Each row is a point on a landscape with many valleys, with its height.
A ball rolls from a point to whichever of its 2 nearest points has the largest drop for the distance, and stops where none of them is lower. Distance is the straight distance between rows; heights are no part of it.
K664: [136 121 156 108  57 144  92 125 145  73 130 125 177 136 123 127 127 123
 124 119 175 141 133 178 101 122 183 155]  h=1.60
K360: [105 146 130 115 145  96 100 154 111 167 131  97 127 161 132 128 126 131
 161 160 108  78 157 185 189  71 112  92]  h=4.05
K809: [137 153 120  91 137 105 103 133 132 163 132  92  99 147 131 127 151 127
 152 138 118  87 170 185 196  73  89  81]  h=4.26
K778: [ 84 178 168 189 148  78  94 141 117 177  99 144 130 190 107 178 106  92
 123 171 100 105 107 100 135 141 119 168]  h=2.61
K327: [160 158 109 190 139 121 105 119 143 121 112 152 126 104 104 163 143 135
 116  83 113 161 119  92  81 151 115 160]  h=5.74
K298: [ 79 162 168 163 133  83 116 143  88 169  91 144 131 174  99 170  79  94
 134 165 121 116 105 103 118 154 144 196]  h=3.69
K28: [116 100 119 175 212 147  85 164 131 124  79 168 167 111 151 147 154 147
  83 113 108 138 128  80  93 112 170 110]  h=4.89
K665: [173 106  91 196 168 138  94 135  99 122 132 132 149  64 125 134 126 160
 123  81  83 146 107  60  91 134 151 106]  h=3.12
K215: [142 103 118 124 186 157  96 142 153  71 138 143 178  66 159 128 167 175
  76 114 140 166  65  77 142 168 200  87]  h=4.29
K193: [126  92 177 116  74 131  85 124 171  38 153 111 174 117 131 110 130 107
  89 159 147 100 103 132  76 151 152 124]  h=2.69
K636: [104 133 133  59  85 171 202 103 128 115 109 146  94 136 137 125 117 120
 151 111 139 127 183 132 102 153 121 143]  h=4.38
K820: [101  86 166 134 113 122  82 130 171  56 149 122 165 118 130 117 134  93
  72 172 134  89 100 117  69 155 144 126]  h=3.19
K283: [148  95 107  86 115 127 173 128 112 127 160  81 109 122 147  98 106 142
 147 123 148 116 141 167 148 107  99 127]  h=6.77
K320: [ 56 136 165  77 128 117 156 154  76 161  80 156 119 162 123 149  79 118
 163 151 147 117 143 139 135 144 173 198]  h=3.25
K207: [ 66 143 136  82 148 120 191 137 101 176 123 122 102 173 160 125 108 127
 164 169 106  94 162 141 183  99 104 103]  h=3.48
K221: [125  99 119 142 116 143 140 107  92 144 117 124  85  84  88 164 101 128
 164 109 104 119 143 116 103 170 136 158]  h=7.25
K57: [120 129  98 210 204 128  90 158 108 159  95 159 150 117 132 151 139 144
 112 109  86 140 139  84  99 101 141 115]  h=4.33
K361: [ 99 156 121  94 132 123 195  95 156 156  88 173  82 155 131 132 159 102
 128 117 138 158 187 133 129 134 113 115]  h=5.47
K792: [ 97  74 147 134 198 154  75 160 142  99  73 175 174 104 136 147 152 130
  81 123 131 133 122  92  85 137 198 137]  h=5.20
K122: [167 130 128  98  80 122 117 142 149 102 159 100 170 144 151  82 143 143
 122 127 181 157 109 192 182  72 139 116]  h=3.30
K587: [113 144 137 104 109 115 116 124 143 130 107 143 139 157 122 134 133 105
 116 125 173 152 166 197 122 109 153 164]  h=2.67
K784: [160 149 125  87  94 118 138 128 156 130 142 115 133 146 142 106 154 135
 124 123 185 169 128 197 192  91 128 129]  h=2.97
K474: [ 70 140 142  96 130 126 208 128  87 163 120 125  94 171 151 124  87 116
 158 174 114  95 138 104 148 130  94 136]  h=2.99
K739: [ 75 106 149  90 111 143 127 156  75 138  92 146 132 132 117 140  91 131
 168 131 148 119 163 175 117 125 190 189]  h=2.76
K896: [159 107  99 124 128 110 151 119 117 149 151  92 108 120 129 111 122 133
 136 119 142 139 137 161 154 107 100 117]  h=6.67
K461: [193 151 104 167 151 129  90 131 154 124 176 121 159 122 149  93 164 152
  99 117 124 163  78 110 180  97 129  63]  h=5.21
K125: [153 115  80 213 195 127  95 147 103 143 123 141 142  89 133 139 131 154
 117  95  85 147 123  72  96 110 137 108]  h=3.73
K588: [124 103 182 110  56 147  84 124 159  47 132 122 184 124 126 122 129 117
 108 135 166 116 126 153  85 135 188 140]  h=2.11
K768: [113 105 152 174 132 119  87 140 161  96 151 126 155 138 129 121 133  97
  85 171 118  96 106 114  84 128 109 118]  h=3.59
K263: [176 147  97 162 163 160 101 131 143 108 178 144 171  99 151  84 167 178
 102 114 114 176  43  88 155 132 154  71]  h=4.91
K507: [122 116 134  95  95 132 108 139 119 106 116 130 169 136 126 121 122 124
 130 116 173 148 155 192 113  97 187 157]  h=2.12
K197: [124  84 127  97 113 122 168 146 102 126 169  74 106 135 150  98  87 132
 162 149 133  81 127 160 137 116  77 154]  h=6.86
K391: [200  96  93 161 105 127 107 111  96 111 177  80 151  71 118 101 110 151
 138  94 107 144  90 100 128 146 155  85]  h=1.52
K385: [143  78 125 146 182 153  91 144 137  80 112 139 170  62 144 137 149 163
  85 105 113 142  99  55  93 161 185  96]  h=3.99
K135: [176  89  94 176 128 141 104 118  84 130 149 104 127  64 105 137 107 154
 149  79  86 142 122  87 106 146 165 112]  h=2.35
K143: [162 147 105  76  93 144 168 108 141 133 152 124 116 115 133 100 147 155
 141 108 176 178 103 178 191 120 127 125]  h=2.38
K12: [ 91 105 143  85  97 142 112 156  97 113 108 134 157 139 120 123  99 129
 156 131 157 115 162 193 104 103 194 179]  h=2.47
K685: [103  91 145 100 103 137 170 142  80 117 162  79 108 133 135 125  65 133
 177 153 122  63 120 138 130 145 101 175]  h=6.94
K6: [151 193  93 157 169 103 124 107 166 161 105 160 103 127 118 164 172 133
 122  91 127 179 154 123 168 116 107 119]  h=6.49
K87: [191 118 111 145  92 139 105 121 122  98 185  98 166  94 127  90 131 146
 116 109 126 158  63 112 141 136 154  88]  h=2.22
K690: [161 137  82 115 137 124 198  77 135 146 131 132  76 102 120 119 144 136
 138  97 131 165 133 101 148 133  91 101]  h=1.02
K938: [176 107 123 111  78 143 105 130 125  80 185  97 186 104 142  68 131 154
 121 121 146 154  71 144 154 114 173  80]  h=2.73
K694: [104 115 119 130 129 120 165 110 106 157 116 134  85 123  98 149 110 112
 145 138 119 115 132 130 103 157  99 163]  h=7.03
K52: [ 81 124 136  53 116 152 189 131 114 131 115 141 102 151 148 120 107 121
 152 130 150 111 178 156 112 132 130 166]  h=4.04
K44: [128  82 137 138  94 147 161 111  95 131 145  84  77  92  97 148  77 141
 174 129  93  86 134 112 108 181 114 146]  h=7.10
K162: [123 173 104 117 155 105 162  96 169 171  92 167  81 138 120 155 170 109
 122 104 132 168 177 134 157 129 113 118]  h=6.00
K813: [123 160 170 185 149 102  44 153 165 129 138 121 132 159 123 147 152 100
 104 176  78  53 112 107 132 117  65  89]  h=3.62
K771: [164 190  95 186 174 115  95 128 158 151 114 153 142 126 134 156 170 151
 109  86 120 173 141 113 153  95 127 107]  h=6.90
K530: [142  73 121 172 170 161  84 144 112 100 115 136 161  64 133 141 130 157
 108  96  88 133 111  50  82 152 184 102]  h=3.72
K928: [ 84 129 158 175 130 125  88 150  98 143 101 162 152 150 100 158  99  98
 126 153 115 111 108 110  80 143 156 176]  h=4.48
K7: [ 47 136 156  52 120 146 193 149  88 141 101 153 112 170 146 129  85 122
 168 154 142 101 156 136 123 142 150 186]  h=3.68
K523: [132 166 144 108  94 107 123 108 176 125 109 140 120 161 112 138 148 100
 112 124 179 160 151 188 125 138 114 175]  h=3.45
K829: [162 147  96  89 113 139 193  81 136 141 134 137  95 109 124 113 146 144
 139  99 155 176 120 130 166 136 112 112]  h=1.66
K159: [ 90 176 155 205 162  93  76 146 136 172 114 140 134 172 114 177 125 106
 118 155  76  94 116 105 123 127  94 142]  h=1.07
K894: [170 108 122 100  87 128 114 138 130  91 167  92 178 125 150  78 128 143
 123 127 168 149 103 175 152  81 157  99]  h=3.05
K716: [172 158 116 119 141 103  62 134 137 145 137  97 130 136 130 124 166 125
 131 122 110  94 150 165 187  66  99  55]  h=4.52
K322: [192 155 119 143 127 115  72 134 157 133 160 104 143 134 140 100 163 136
 110 125 134 128 118 144 199  72 113  54]  h=4.80
K188: [158 159 132 124  94 114 130 100 163 121 126 131 107 133 105 138 140 107
 118 114 161 160 121 160 126 154 100 162]  h=4.20
K41: [150 121 120 132 166 166  96 134 154  79 168 140 176  75 152 100 168 180
  92 119 121 169  41  80 138 172 182  79]  h=4.51
K316: [153 123 124  86  82 140 203 106 148 119 138 106  70 139 134  88 124 118
 135 134 138 113 147 108 121 139  40 126]  h=2.45
K831: [ 81 132 139 100 109 147 216 121  93 147 129 126  89 157 137 115  91 113
 159 165 107  88 132  99 117 145  70 142]  h=2.51
K579: [113 128 134  87  92 153 210 123 128 127 135 116  73 157 136 102 107 112
 150 150 117  94 150 111 103 146  43 136]  h=1.83
K352: [124 155 130  69  88 146 206  85 155 116 100 158  91 145 130 123 147 105
 135 114 156 156 164 131 118 155  99 132]  h=4.84
K605: [139 119  99 105 117 147 206  77 110 135 115 141  73  96 111 124 126 129
 152 100 112 139 152  88 104 154 104 109]  h=1.77
K133: [ 76 153 138  94 152  88 138 144  90 181 120 105 117 175 142 142 109 131
 170 177 108  77 151 153 211  92 119 112]  h=3.80
K375: [120 144 145 199 154 107  76 138 161 131 137 133 138 150 124 145 137  99
  97 155  98 100 116 112 101 121  91 121]  h=2.78
K917: [ 83 125 156 175 156 132  76 149 125 137  94 171 160 155 116 151 130 103
 101 149 117 118 119 111  74 129 158 157]  h=4.90
K824: [109  89 153 119  94 143 161 123  86 122 152  83  93 110 113 145  71 135
 171 147 109  71 122 132 110 173 106 169]  h=7.01
K240: [ 98 135 123 124 144 105 151 121 128 171 118 131  87 156 120 138 125 113
 138 149 129 120 160 156 140 125  96 136]  h=6.74
K403: [156 135 121  78  97 130 194 116 158 135 141 105  79 149 153  87 138 127
 130 129 148 118 154 133 166 113  46 104]  h=3.01
K613: [ 75  93 165 142 174 144  74 156 137 109  85 177 179 138 122 147 142 109
  89 151 126 116 118 104  71 134 189 146]  h=5.24
K315: [138 132 109 127 140 103 138 116 133 161 130 117 107 134 116 134 136 121
 126 124 137 142 156 162 150 105 106 121]  h=6.51
K660: [138 141  97 196 162 101 120 117 131 153 120 143  99 109 101 161 134 123
 126 103  97 140 130 100  99 143  90 155]  h=6.37
K337: [172 163 123 171 113 119 109 110 166 117 135 137 126 119 104 145 149 117
 107 102 139 168 104 122 115 153 108 154]  h=4.95

For each start below, name the point where the ball stops.
K122 => K690
K197 => K315
K221 => K315
K361 => K664
K739 => K664
K894 => K391
K613 => K159
K820 => K664
K188 => K664
K360 => K579
K461 => K579

Call two points neighbours if one is among the 2 nearest of the other. Go from one point of each pair to the other, from neighbour to neighbour, staying as low as possible. Name the highest point that can't be avoided.
K579 and K159 => K613
K579 and K391 => K461
K664 and K159 => K768
K690 and K391 => K122
